Each row is a point on a tangle of strands that fork, close into loops and nearly touch. The rows are in no order.
Points whose rows are less than 93.3 apart are linked; no others are. Some points are linked to none.
q222: [ 13,  28,   0,   7,  24, -22,  37,  27,   9, -25,  24, -24,  22,   4,  14,
  21,  -8,  28,   8,  -8, -13,  37, -15, -17,  14,   9,   9,   2, -12, -29,
  -8,  42, -43]
q846: [ 18, -20,  28,  -2, -10,  -2,  -1,   4,  -3,   7, -15,   6,  -8, -52, -14,
  12,   1,  18,  14,  36,  10,  18,  15,  -7, -22, -11,  13, -28,  38, -24,
 -21, -28,  20]
q971: [ -5, -27,  15,  30,  23,  10,  -2,  11,  43,  -7,  10,  23,  16,   8,  -8,
  -8,   1,   2,  14,  42,   3, -11, -31,  11, -24,  14,  21, -10,  17,  -6,
   0,   4,  27]
q944: [ -8,   7,  13,  -8,  31,  21,  12,  34,  11, -18,  24,  -4,  -3,  22,  -9,
  19,   3,  18,   4,  -7,   6,  12,   1, -21,  -6,  20,  -3,   6,  -4, -11,
   6,   5,  -9]
q983: [-22, -24, -19,  21, -30, -10,  11, -33,   8,  34, -18,  23, -13,  15,  34,
 -15,   4, -23,  14, -31, -30, -44, -40,  36, -18,   4,   5,   4, -39,  13,
   4,  -4,   3]
q927: [-16,  22,  45,  -6,   9,  12, -13,  73, -15, -13,  42,  22,   1,  42, -48,
  28,  -1,  18, -23,  -6,  20,  45,  33, -18,  37,  -6,  -4,  19,  19,   9,
  23, -23,  26]
q687: [-37, -18,   2, -11, -14,   3,  23,  16,  -1, -12,  16,  46, -28,  25, -12,
  37,  18,  14,  27,  15,   4,  -2,  74, -36, -28,  21,  16, -37,  -8,   8,
 -14, -15,  16]
q349: [-35, -33,  29,  -6, -17, -21,  49,   2, -10,  19,   9,  30, -21,  19,  -4,
  42,  14,  15,  29,   2,  -5, -15,   7,   8, -31,  19,  23, -30, -15, -11,
 -10,   1,  11]
q886: [  6,  -8, -13, -26,   2,  23, -23, -18,  -7, -11, -52, -14,   7, -12,   1,
 -13,   7, -20,  16,  60,  24,  18,  -4,   2, -16, -20,   9,  -8,  39,  28,
   1, -19,  37]
q960: [  1,   0, -29,  40,  -7, -18,   3,  20,   9, -15, -21,  38,  -9, -14,  21,
 -11,   9,   3, -25, -53, -27,   4,  -1,  -4,   4, -23, -16,  47, -26,  -5,
 -20,  24, -18]
q621: [-13, -18, -31,  15,   8,  15, -25, -26,   7,   2, -20,   2, -19,  10,   8,
  -8, -17, -12, -22,   2, -16, -31,  10,  -4,  -4,  18,  -6,  15,   4,  21,
  18,  -7,  -5]
q151: [ -7, -20, -29, -28, -32, -12,  22, -42,  -1,  14, -28, -10, -13,   5,   2,
  -1,  17, -29,  34,   3,  -9, -38, -45,  23, -36, -15,  32, -21,   5,  21,
 -16,   6,  36]
q977: [-10, -13,  34,  55, -12, -15, -21,  26,   2, -13, -13,  40,  10, -23,  -5,
  -4,   6,   9, -20,  -1,  -1,  12,   5,  42,  21, -22,   1,   8,  32,   4,
  -7,  -7,  36]
q131: [ 34, -10,  -5,  27,   1,  15, -42, -24,   7,  16,  -8, -11,  28, -42,  -4,
 -11, -19,  10, -28,   7, -11, -11, -14,   6,   4,  -4, -17,   9,  30, -21,
  -6, -13,  -7]
q782: [-12,  13,  -6,  -1,   5,  27, -20,   4,  -1, -19,  28,   5, -17,  22, -11,
  11, -11,   3,  -8, -28,   8, -10,  59, -39,   0,  42, -23,   1, -13,  19,
  44, -17,  -6]
q273: [ 13,  -6, -43,  14,  11,  12,   3, -53,  26,  11, -29, -29,  10,  -9,  30,
 -26, -14,  -3,  16,  23,  -7, -20,  -7, -30, -21,  55,  -5,  -5,  -2, -25,
   3,  20, -29]
q935: [-20, -14,  -8,   6, -30, -18,  35, -26, -16,  15,  -4,  13, -34,  -4,  37,
  30,  -1,  10,  21, -37, -10, -16,  55,   0, -15,  31,  -9, -35, -37,  -1,
   5,  19, -38]
q664: [ 35,   0, -46,  24,   3,  13,  -6, -34,  24,   1, -23, -16,  27, -21,  30,
 -23,  -3,  -1,   1,   8, -24,   3, -23, -23,  -8,  12, -15,  17,   8, -37,
 -12,  22, -34]
q531: [ -4, -20, -10,  43,  -8, -27,  36,  12,  33,   3,   0,  48,   1,   3,  30,
  -1,  15,   2,  10, -33, -20,  -4, -26,  18, -13,   8,  -1,   7, -40, -18,
 -18,  31, -15]
q371: [-16,   5,  38, -19,  16,   1, -17,  31,  -1,  -4,  20,   2,   6,  20, -27,
  -3,  -7,   2, -20,  13,  17,  24, -10,  27,  28, -14,  10,  15,  21,  22,
  18, -11,  33]
q798: [ 36,  55,  -5, -41,  19,  -1,  20,  -7,   0,  13,  52, -68,  53,   7, -17,
 -37, -16, -16,   2,  15,  14, -19, -48,   7,  17,  15,  11, -22, -14, -21,
  -4,  24, -27]
q28: [ 12,  -9,  32,  28, -15,   2, -49, -11, -11,  -2, -32,   9,  38, -40,  -9,
 -28,  -6,  -6, -17,  47,  23,  21,  -7,  43,  18, -21, -12,  -8,  63,   4,
   1, -10,  34]
q123: [  5,  21, -32,  47,   4, -29,  22,  40,   1, -34,  10,  29,   6,   9,  13,
  -9,  -6,  21, -25, -56, -17,  27,  -8,  -7,  22, -18, -11,  40, -30,  -8,
 -28,  33, -42]
q316: [-19, -15,  17,  -2, -39, -20,  28,  -3, -37,  21,   9,  16, -39,  -7,  24,
  40,   1,   8,   2, -55,  -8,  -4,  44,  11,  -6,   2, -14, -19, -30,   2,
  -2,   1, -31]
q419: [ 12, -19,  -9, -15, -12,   9,  -2, -39,   6,  -1, -25,  -9,   8, -13,  -8,
  -7,   1, -25,  27,  71,  28,  -4, -16,   6, -35,   3,  28, -33,  38,  15,
 -10, -23,  35]
q910: [ -4,  -8, -10, -43, -33, -11,   5, -38, -38,  38, -11, -25, -13,  -9,   7,
  -7,   0, -29,  -7, -34, -22, -36, -28,  43,  -5, -32,   7,   3, -12,  13,
  -8,   0,  11]
q197: [-37, -13, -10,   9,   8,  21,   2,  24,  12, -33,  14,  32, -19,  33,  -6,
  23,  11,   9,  13,   2,   7,  -5,  54, -32, -34,  24,  15, -10, -10,  11,
   4,  11,  17]
q631: [ 23, -17,  -6,  62,   1,  19, -38, -17,  22,   0, -10,  21,  19, -31,   3,
   1, -16,  20, -27,   8, -12, -16,   4,  -6,   1,   8, -25,   2,  16, -10,
   6, -14, -13]
q656: [ 13,  -8,  27, -26,   3, -20,  34,  -8,   3,  12,  20, -22,  -1,  -8,  -1,
  11,   1,   4,  19,   0,  -5,  -6, -13,   1, -14,  25,   9, -25,  -6, -27,
  -7,  18, -21]
q625: [-11, -15, -26,  24, -11,  -3,  -8,   8,  -5, -13, -45,  21, -25, -20,  18,
  -6,   9,  -2, -21, -34, -24,  -1,  14,   4,  -4, -36,  -1,  37,   1,   6,
 -17,   3,  13]
q225: [ 27,  23,  30, -45,  18,  29, -22,  24,  -4,   9,  -1, -36,  -1, -10, -25,
  -2,  12, -12,  18,  10,  11,  29, -19, -24,  11, -33,  -8,   2,  13, -16,
  -1, -28,  13]
q832: [ 34,   6,   6, -41,  -8,  23,  -2, -13,   2,  14,  13, -39,  29,  -2, -25,
 -25,  -2, -49,   7,  41,  19, -20, -37,  19, -16,  -6,  27, -25,  40,   4,
  -2, -13,  40]
q686: [ -4,   4, -20,  13,   0,  24, -28, -27,   2,  -3,   6,   4, -12,  -2,   3,
  10, -20,  11, -19,  -6,   0, -26,  62, -37,   1,  47, -32, -17, -10,  12,
  37, -23, -22]
q557: [-19, -36,   9,  47, -16, -25,  26,  13,  39,  17,  -1,  65,   3,   6,  10,
   0,  25,  -9,  21,  -8, -16, -16, -42,  29, -27,   5,  16,   0, -30,  -5,
 -16,   5,  22]
q567: [ -2,  25,  32, -14,  18,  17, -33,  41, -12,  -6,  35, -11,  -7,  29, -33,
   5, -12,   7, -29,  -6,  18,  25,   7,  -4,  34, -13, -11,  26,   4,  27,
  34, -32,   9]
q317: [ -4, -18,  44, -11, -11, -22,  10,  13, -13,  -2, -17,  28,   7, -23, -24,
  12,  12,   6,  18,  61,  12,  25,  12,   7, -12,  -4,  22, -32,  45, -13,
 -17, -25,  48]
q788: [ 11, -18, -42,  37, -22,   4, -21, -32,  10,   2, -31,  19, -10, -28,  36,
   3,  -4,  14, -25, -16, -28, -17,  43, -25, -14,   9, -29,   3,  -8, -19,
  -2,   6, -36]
q813: [-11,  14,  53, -25,  -1, -23,  -6,  10,  -2,  35,  64, -12,  -1,  18, -26,
   3, -13,  25, -36, -31,  24,  -1,  -7,  17,  42,  -7,  -4,   6, -16,   7,
  10, -19, -14]
q305: [ -4, -33,  13,  -3, -10,  -5,   2,  -7,  -4,   7, -16,  11, -20, -19,   4,
  17,   0,   3,   2,  12,   4,  -9,  11,  13, -19,  -6,  11, -26,  12,   4,
 -13, -19,  17]
q976: [ 21,  37, -27, -20,  35,  28,  -5,  11, -20, -14, -23, -39,   0, -16,   7,
   9,  17,  -3,  19, -14,  -3,  25, -24, -27,   5, -33, -15,  30,  -6, -28,
 -12,  19, -23]
q313: [ 14, -11, -13,  11, -20, -26,   8, -52,  -5,  36,  -6,  -8,   1, -27,  38,
   1, -18,   6,   0, -23, -22, -23,  -1,  16,   3,  28, -14, -14, -18, -21,
  10,  15, -40]
q391: [-22, -18,  12,  37,  -2, -10, -13,  22,  13, -26, -20,  49,   1,   5,   0,
 -12,   8,  -6, -12,  14,   6,  11,  -1,  35,  11, -20,   5,  17,  16,  28,
   6,  10,  40]
q271: [ -4, -24,  37, -32, -13, -16,   6, -11,  -3,   2,  -5,  21,   2,   5, -21,
   6,   2,  -8,  20,  77,  28,  23,  13,  11,  -5,   1,   5, -44,  37,  26,
   7, -39,  37]
q106: [-17, -18,  -5,   5, -20,  -2,   9,  13, -15,  -8,  -7,  23, -38,  -6,   7,
  31,   7,  11,  -7, -39,  -3,   1,  59, -14, -14,  -9,  -8,   1, -13,   3,
 -11,   5,  -8]
q226: [ 48,  12,   8, -44,  -8,  14, -10, -34,  -9,  27,  -3, -57,   4, -31,   3,
 -11, -10,  -6,   4,  -7,  -8,   6,   2, -35,  15,  -3, -32, -11,   3, -21,
   3, -20, -37]
q112: [ 36,  63, -23, -35,  41,   8,  -5,   5, -19,  -2,  12, -55,  29,  -2,   3,
 -11,  -2,  -7,  15,  -9,   0,  20, -48, -14,  20, -29, -10,  18, -13, -23,
 -11,  18, -42]
q742: [-38, -29, -29,  12,   8,   9,  21,  11,  41, -23, -24,  22, -16,  47,   1,
   2,  29,   1,  25,  37,   3, -23,  -3, -18, -38,  18,  41, -13, -11,  29,
  -5,  16,  30]
q623: [ 20, -12,  -5, -47,   0,  19,   8, -27,  -2,  10, -25, -33, -17, -31,  -4,
   1,   2, -12,  31,  26,   6,   7,   7, -39, -28,  -6,   1, -27,   6,  -7,
 -12, -31,  -7]
q932: [ 24, -11,   4,  55, -15,   8, -18,   4,   7, -18, -20,  25,   3, -52,   4,
  20,   4,  35, -18, -14,  -8,   7,  30, -12, -11,  -1, -22,  -6,  12, -26,
 -15,  -5,  -8]
q843: [ -9,  16, -28,  17,   2, -20,  11,   4, -17, -10,  15,   3, -22,  27,  10,
  -7, -20,   4, -35, -54, -16,  -6,   9,   1,  17,   1, -13,  49, -29,  14,
  14,  19, -36]
q320: [ 32, -11, -23, -24,   1,  33,  -1, -43,   7,  12, -15, -36,   1, -28,   0,
 -13,  -5, -26,  32,  47,  15, -13, -22, -25, -41,  18,  15, -24,  26, -15,
 -14, -25,   8]
q287: [ 44,  15,  24, -52,  -6,  16, -20,   1, -11,  17,  -8, -49,  -2, -34, -18,
  -5,   6,  -5,   0, -12,  -3,  25,  -7, -27,  15, -41, -24,   1,   6, -22,
  -9, -29, -13]
q75: [ 31,  26,  27, -11,  -5,  11, -48,   8, -14,  18,  17, -30,  34, -50, -27,
 -11,  -4,  22, -38,   0,  14,  13, -22,  24,  34, -40,  -1,   9,  30, -19,
 -12, -23,   9]
q750: [-34, -23,  46, -35, -11, -21,  15,   2, -11,  -1,   1,  28,  -9,  46, -15,
  15,   6, -17,   8,  48,  25,  21,  21,  15,   3,   8,  -4, -32,  22,  51,
  25, -25,  45]
q793: [ -5, -23, -14,  25, -19, -26,  43, -13,  21,   1, -11,  21, -18,  -2,  46,
  14,  14,  11,  25, -26, -15, -13,  15,  -4, -23,  27,   6, -20, -35, -14,
  -9,  39, -31]
q676: [-27, -33,  15,   0, -15, -11,  31,   3,  -2,   5,  -3,  40, -27,  -1,  -3,
  39,  12,  13,  24,  25,   3,  -5,  38,  -3, -28,   9,  23, -39,   2,  -1,
 -12, -20,  23]
q444: [ 14,  18, -28,   9,  24,  34, -42,   5,  -9,  -7, -38, -17,  11, -26,   2,
 -14,   1,  -7,  -9,   9, -11,  11, -22,  -5,   9, -35,  -8,  43,  27, -16,
  -4, -13,  12]
q483: [ 10,  17, -13,  34,   5, -49,  24,  22,  -6,  -6,  24,   8,  17,  12,  18,
  -6, -20,  25, -25, -49, -14,  20, -25,  15,  33, -18,   2,  17, -31,  -2,
 -19,  36, -48]
q727: [-20, -16, -19,  13, -12, -17, -13, -25,   2,  29,  -6,  27,  -1,  25,  11,
 -26,  -7, -34, -15, -16, -28, -41, -50,  51,   8, -17,  11,  24, -14,  30,
   6,  -7,  22]
q919: [ 25,  32,  18, -45,  16,  27, -32,  26, -14,   2, -12, -35,  20, -12, -18,
 -14,  16, -33,  13,  29,  22,  32, -29,   5,  20, -45,   2,   5,  34,  -9,
  -1, -23,  39]
q582: [ -7,  -4,  17, -29,  -5,  -3,  28,  -8,   2,  -1,   8,  -9, -34,  11,  -2,
  17,  -4,   3,  23, -16,   6,  -3,  57, -51,   0,  40, -23, -37, -26,   2,
  15,  -9, -24]
q126: [-11, -16, -33, -38, -27, -10,  12, -29, -28,   9, -45, -23, -21, -10,   5,
   0,  15, -27,   6, -25, -25, -22, -25,  17, -16, -44,  19,  10,   0,  19,
 -25,  11,  26]
q159: [  5,   8,  16,  35,  15, -26,  -4,  39,  15, -12,  20,  27,  28, -13, -17,
 -24,   2,  17, -16,  -9,  -6,   3, -47,  35,  15, -26,  16,  18,   6, -16,
 -34,   3,  19]
q141: [ 14, -12,   3,  -4,  -2,   3, -33, -24,  -8,  24,   1, -12,   8, -25,  -4,
 -14, -17,   1, -24,  -4,  -6, -24, -16,  26,  10, -11,  -4,   4,  21,   2,
  -2, -17,   3]
q899: [ -8, -22, -18,  -3,   3,  20,  -1, -33,  27, -15, -25,  -5,   7,  21,  -3,
 -10,   8, -19,  34,  87,  32,  -4, -22,  -2, -35,  25,  26, -29,  31,  39,
  11, -11,  38]
q361: [  6,  18,   1,  64,  18, -13, -21,  48,  10, -29,   7,  32,  17, -10, -11,
 -16,  -6,  24, -35, -24,  -6,  13, -20,  12,  27, -21,  -8,  39,   1,  -4,
 -11,  -6,   8]
q102: [-18, -22,  27,  35, -22,  -7, -25,  -1, -11, -28, -18,  49,   7, -16, -11,
  11,  -1,   3,  -7,  58,  30,  18,  55,  26,   4,  -1, -24, -33,  34,  29,
  15, -25,  24]
q450: [  3, -16,   9, -36,   4,   8,  19, -15,   3,   5, -12, -25, -34,  -8,  -4,
  11,   3,   0,  25,   6,   5,   1,  31, -44, -16,  12, -13, -27, -12,   7,
   0, -23, -19]
q216: [ 36,  18,  13, -28,  21,  26,  -7,  11,   7,   7,  29, -38,  31, -11, -29,
 -16,   4, -15,  15,  35,  16,  -1, -49,   9, -14,  -4,  18, -13,  26, -33,
  -9,  -7,  20]
q963: [ 16,  54, -16,  -4,  36,  10,  29,  31,  -4, -27,  11, -35,  13,  19,  15,
  38,   0,   9,  28, -17,   0,  53,   3, -42,  31,  -7,  -5,  14, -25, -20,
   9,  43, -49]
q601: [  2,  35,  49, -40, -18, -38,   4, -17,  -4,  43,  67, -35,  12,   2, -11,
  -7, -15,  22, -29, -39,  24,  -9,  -7,  22,  51,  -6,  -5, -16, -32,  -5,
   5,  -4, -37]
q921: [-30, -22, -28,   5,   9,  18,  -3,   0,  24, -30, -37,  14,  -7,  35,   6,
  -6,  22,  -7,  23,  67,  21,   0,  10, -11, -28,   9,  23, -10,   8,  45,
   7,  -2,  37]
q933: [ 38,  29,  38, -43, -17, -19,  -6, -16,   3,  34,  54, -48,  29, -17, -14,
 -16,  -6,  17, -26, -24,  13,  -1, -16,   1,  35, -11,  -9, -14, -12, -18,
  -7,   0, -29]
q30: [-28,  15,  32, -17,  13,  20,  -8,  59,  -8, -28,  16,  36,  -4,  46, -27,
  21,   7,  -1,   5,  23,  27,  42,  50, -24,  11,   2,   0,   7,  24,  20,
  29, -14,  44]
q529: [ 12,  19, -23,  39,  27,  15, -36,  20,   4, -19, -21,   7,  16, -15,  -2,
 -16,  -6,  10, -28, -12, -13,  11, -23,   2,  19, -23, -11,  48,  13,  -4,
  -6,  -5,   4]
q188: [-18,  12,  14, -14,  -6,  -2,  17,   2,  -7,  -9,  34,   0, -28,  26, -13,
  11, -18,   1,   3, -48,   9,  -6,  62, -39,  16,  55, -28, -15, -28,  13,
  35,   3, -19]
q19: [ -7,  -1,   5, -15,   4, -38,  57, -13,   5,   6,  23, -23,   2,  12,  15,
   4, -10,   2,  31, -20, -13,  -4, -16,  11,  12,  40,  12, -19, -32, -11,
  -2,  48, -27]
q133: [ 33,  10, -13, -40,  13,  41, -16, -28,  -8,  18, -38, -50, -17, -24,  13,
  -1,   1, -16,  23,  22,   8,  12,  14, -56, -10,  -9, -25,  -8,   3, -18,
   2, -36, -26]
q312: [ 13,  -6, -30,  -8,  11,  35, -27, -15,  -3,   0, -45, -18,   1, -19,   6,
  -9,   0, -15,   3,  30,  -5,   0, -12,  -8, -14, -20,   1,  17,  31,   2,
  -4, -17,  16]
q578: [ 27,  46, -24, -30,  30,  -3,  16, -14,  -2,   3,  23, -66,  40,  -2,   8,
 -24, -15, -15,  19,  -3,  -9,   7, -39, -10,  23,  10,   1,   1, -15, -23,
   2,  31, -40]
q749: [-11,   1, -14,  -7,   8,  14,  14,  16,  -6, -22,   2, -11, -22,   7,   7,
  18,   4,  10,  -1, -29,  -6,  10,  32, -30,  -8,   5,  -9,  16, -17,   1,
   6,  21, -24]
q207: [  8, -18,  36,  31,  -9,   0, -30, -10,   0, -14, -21,  21,  28, -32, -16,
  -7,  -8,   2,   4,  83,  33,  23,  13,  29,  -2,   2,  -8, -32,  57,   9,
   4, -27,  24]
q175: [ -9, -23,  49, -17,   1,  -9,   4, -10,   1,  34,  33,   3, -13,   4, -13,
  15, -15,   9,  -3,   0,   9, -22,   8,   8,   6,  36,  -7, -39,  -2,   6,
  23, -29,   4]
q903: [-39, -21,  40, -35,   4, -19,  59,  27, -11,  16,  21,  15, -15,  46, -27,
  42,  12,   4,  24,   1,  -6,   1,   8, -22, -11,  17,  21,  -7,  -4,  -9,
  -9,   6,  18]
q389: [ 24,  50, -28,   1,  34,  28,   1,  22,  -6, -24, -16, -31,   1,  -4,  25,
  36,  19,  14,  16, -14,   3,  36,   1, -43,  11, -14, -20,  30, -18, -32,
   4,  21, -39]
q489: [-15,  24, -48,  19,  17,  41, -31,  35, -11, -35, -35,   9, -20,  12,  11,
   1,  13,  -6, -10, -14,  -4,  16,  29, -28,   0, -27,  -1,  55,   0,  12,
  13,   2,  14]
q76: [  9,  -8,  13,   9,  16,  -6,  10,  11,  22,  -3,  22,   9,  17,   0, -12,
 -13,   4,   7,   7,  12,  -6,  -9, -50,  26, -14,   2,  19,   2,   9, -21,
 -23,  14,  14]
q496: [  2,   8,  -1,  17,   5, -46,  46,  15,   4,  -7,  30,   1,  10,  14,  24,
  14, -16,  19,  13, -33, -22,  15, -14,  12,  28,   9,  17,   0, -29, -19,
 -14,  50, -41]
q521: [-21, -10, -48,  25,  -8,  18, -27,  12,   2, -30, -61,  27, -23,  -6,  20,
 -13,  17,  -7, -14,   7,  -9,   8,  41, -19, -14, -28,   8,  30,   5,  22,
 -11,   2,  23]
q533: [  9,   3, -35,  25, -19,   0, -21, -47,  -4,   5, -13,   5,  -6, -12,  28,
  11, -20,  15, -31, -23, -18, -18,  59, -30,   8,  46, -36, -11, -13, -11,
  29,   1, -44]
q604: [-38,  -8,  38, -10,  -9, -11,   7,  34, -21, -27, -10,  44,   0,  31, -15,
  14,  13,  -3,  -6,  43,  29,  38,  43,  10,   3,  -1,  -6,  -4,  36,  31,
  13,  -2,  53]
q786: [ -5,   3,  23,  83,  -7, -15, -31,  47,   7, -25,   2,  53,  21, -19, -15,
  -6,   4,  17, -35, -22,  -2,  16,   9,  22,  36, -15,  -3,  31,  16,   7,
  -3,  -8,  24]
q217: [-25,  -5,  -4,  -6,   1, -13,   0,  -5, -21,  11,   6,  -2, -28,  25,   1,
  -4, -15,  -6, -27, -45, -15, -25,  -1,  20,  16, -10,  -3,  35, -17,  21,
  11,   0, -14]
q596: [-31,  -2,  22, -28,  13, -25,  62,  35, -16,   3,  26,   1,  -6,  29, -23,
  27,  11,  11,  15, -17, -16,  15, -15,  -5,  -4,  -1,  18,  15, -15, -19,
 -34,  39,  -4]
q13: [-34,  -4,  -1,  -1, -40, -15,   0, -23, -41,  49,   3,   1, -34,  18,  25,
  -6, -15,  -9, -18, -56, -24, -32, -14,  54,  11, -12,  -4,  20, -37,  21,
  22, -16, -13]
q591: [  5,  -4, -36,  -1,  24,  18,  28, -23,  34, -12, -16, -30,  -1,   6,  18,
 -15,  12,  -4,  37,  26,   3, -15, -29, -31, -38,  46,  16,  -5, -10, -13,
  -6,  33, -15]
q515: [-13,  -6, -28,  -2,  11, -14, -15,  -3,  -2,  -1,  -9,   6,   2,  27,  -3,
 -38, -11, -29, -24, -12, -13, -18, -49,  37,  14, -30,  20,  44,  -4,  33,
   0,   4,  18]
q474: [-31, -26,   7,  40, -31, -10, -16,   1, -12, -21, -21,  67, -10,   6,   7,
  11,   5,  -6,  -6,  30,  20,   5,  59,  37,  -6, -11,  -9, -24,  12,  47,
  10, -17,  25]
q245: [ 10,  12,  23, -41, -41, -19,  21, -44, -18,  61,  34, -34,   9, -15,   9,
 -14,  -5, -16,   5, -26,   0, -48, -25,  49,  10,  17,   1, -40, -32, -12,
   2,   8, -11]
q219: [ -8,  44, -36,  -2,  28, -14,  19,  28, -29, -24,   3, -19, -14,  35,  -3,
 -12, -17,   2, -22, -49, -10,  24, -13, -14,  19, -30,  -5,  58, -32,  16,
  -7,  29, -46]
q395: [ -7, -21, -19,  43,  29,  16,   3,   7,  57, -17,   5,  25,  14,  21,   4,
 -20,   7,  -1,   6,  21,  -4, -26, -28,  -7, -23,  36,   8,   7, -13,   6,
   4,  17,   1]
q364: [ 33,  38,  11, -32,  29,  18,   4,  -4,  16,  16,  60, -50,  44,   2, -29,
 -35, -10, -16,   5,  27,  24, -23, -57,  10,   3,  30,  10, -19,   9, -30,
   3,   1,  -4]
q588: [-17, -40, -22,  15, -24, -10,  14, -30,  14,  10, -35,  25, -21,  12,  24,
   1,  14, -14,  23,  -1, -14, -34, -27,  22, -32,  -7,  23, -13, -13,  18,
 -15,  -1,  22]
q418: [ 51,  28,  21, -20,  -6,  -1, -18,  -4,  -6,  21,  43, -44,  42, -42, -20,
 -11,  -5,  20, -26,  -7,   7,   4, -29,  16,  20, -22,  -4,  -7,   5, -32,
 -19,  -4, -17]
q695: [-12,  44, -51,  19,  33,  44, -40,  37, -14, -39,   2,  14, -21,  44,  -5,
   7,   8, -10, -11, -27,   7,   9,  30, -28,   1, -13,  -5,  61, -12,  14,
  32,   5,   3]
q487: [-19, -18, -31,  20,  24,  22,  16,   8,  47, -24, -12,   7,  -9,  31,  14,
  -8,  25,   6,  24,  24,   3, -20,  -5, -28, -40,  38,  23,  -1, -20,   2,
  -2,  25,  -1]
q986: [-31,  -1,  -3,  -1,   3,  24, -25,  19,  -2, -37,  16,  37, -15,  36, -14,
  19,   1,  -6,   9,  17,  24,  16,  77, -25, -13,  11,   7,  -5,   9,  37,
  25, -16,  29]
q730: [ 29,  -5, -50,  37,  -6,  -3,  -8, -22,  20,  -1, -35,   5,  14, -32,  35,
 -11,  -3,  11, -24, -17, -40,   4,   1, -21,   2,  -4, -26,  30,  -5, -29,
  -9,  18, -41]
q869: [  6,  14,  -8, -19,  25,   2,   0, -19,  -8,   7,   9, -40,  -1,   1,   0,
 -11, -20,   3, -15, -20,  -6,  -8,  -9, -14,  19,  22, -21,  16, -13,   2,
  20,   6, -30]
q671: [ 15,  12,  28, -60, -31, -23,  35, -25, -13,  43,  38, -45,   8,  -5, -15,
  -9,  10, -25,  15, -18,   0, -29, -26,  27,   2,   4,  17, -40, -24, -18,
 -13,  14,   2]
q478: [ -3,  -1,  36, -14,  29,  -8,  28,  17,  15,   8,  43, -11,   9,  20, -19,
  16,   0,  19,  12,  11,   1,   2, -19, -14,  -8,  38,   4, -17,   0, -25,
   3,   9,  -7]
q773: [ 16,  23,  40,  12,  -9,  -1, -52,  17, -11,   3,   5,  -9,  38, -44, -21,
 -23,   0,  11, -30,  16,  20,  19, -17,  46,  44, -36,   5,   9,  48,   2,
  -4, -15,  38]
q659: [-18,   8,  13, -31, -38, -24,  10, -38, -40,  56,  17, -26, -10,   2,  20,
  -8,  -7, -10,  -7, -53, -13, -31, -19,  49,  16,  -9,  -1,  -5, -38,   0,
   7,   5, -24]
q435: [-25, -22,  -1,  57, -17,   0, -34,  13,   8, -29,  -7,  68,  -1,  22,   5,
  -8,  -3, -12, -21,   2,   2,  -3,  38,  22,  -1,  -9,  -4,  15,   8,  39,
  23,   0,  29]

How many points has the smallest loop of links through each point below? Write - if it is on no loop.
q886 => 14
q320 => 18
q676 => 11
q245 => -

A piece is all that can be reached along the links. How many separate loops has the piece of each point below (a circle has one, a figure eight two, a Y none), and how many tips (points with one link)?
q588 => loops 0, tips 3
q30 => loops 1, tips 2
q364 => loops 0, tips 3
q444 => loops 2, tips 2
q932 => loops 0, tips 2

Name the points in between on the shortest way along the links from the first point to the second, in order.
q846, q567 => q317, q271, q750, q604, q30, q927
q305, q567 => q676, q687, q197, q986, q30, q927
q591, q391 => q487, q395, q971, q76, q159, q361, q786, q977
q944, q489 => q478, q656, q19, q496, q483, q123, q960, q625, q521
q773, q226 => q28, q207, q102, q474, q435, q391, q977, q786, q361, q529, q444, q312, q886, q419, q320, q623, q133
q217, q983 => q13, q659, q910, q126, q151, q588
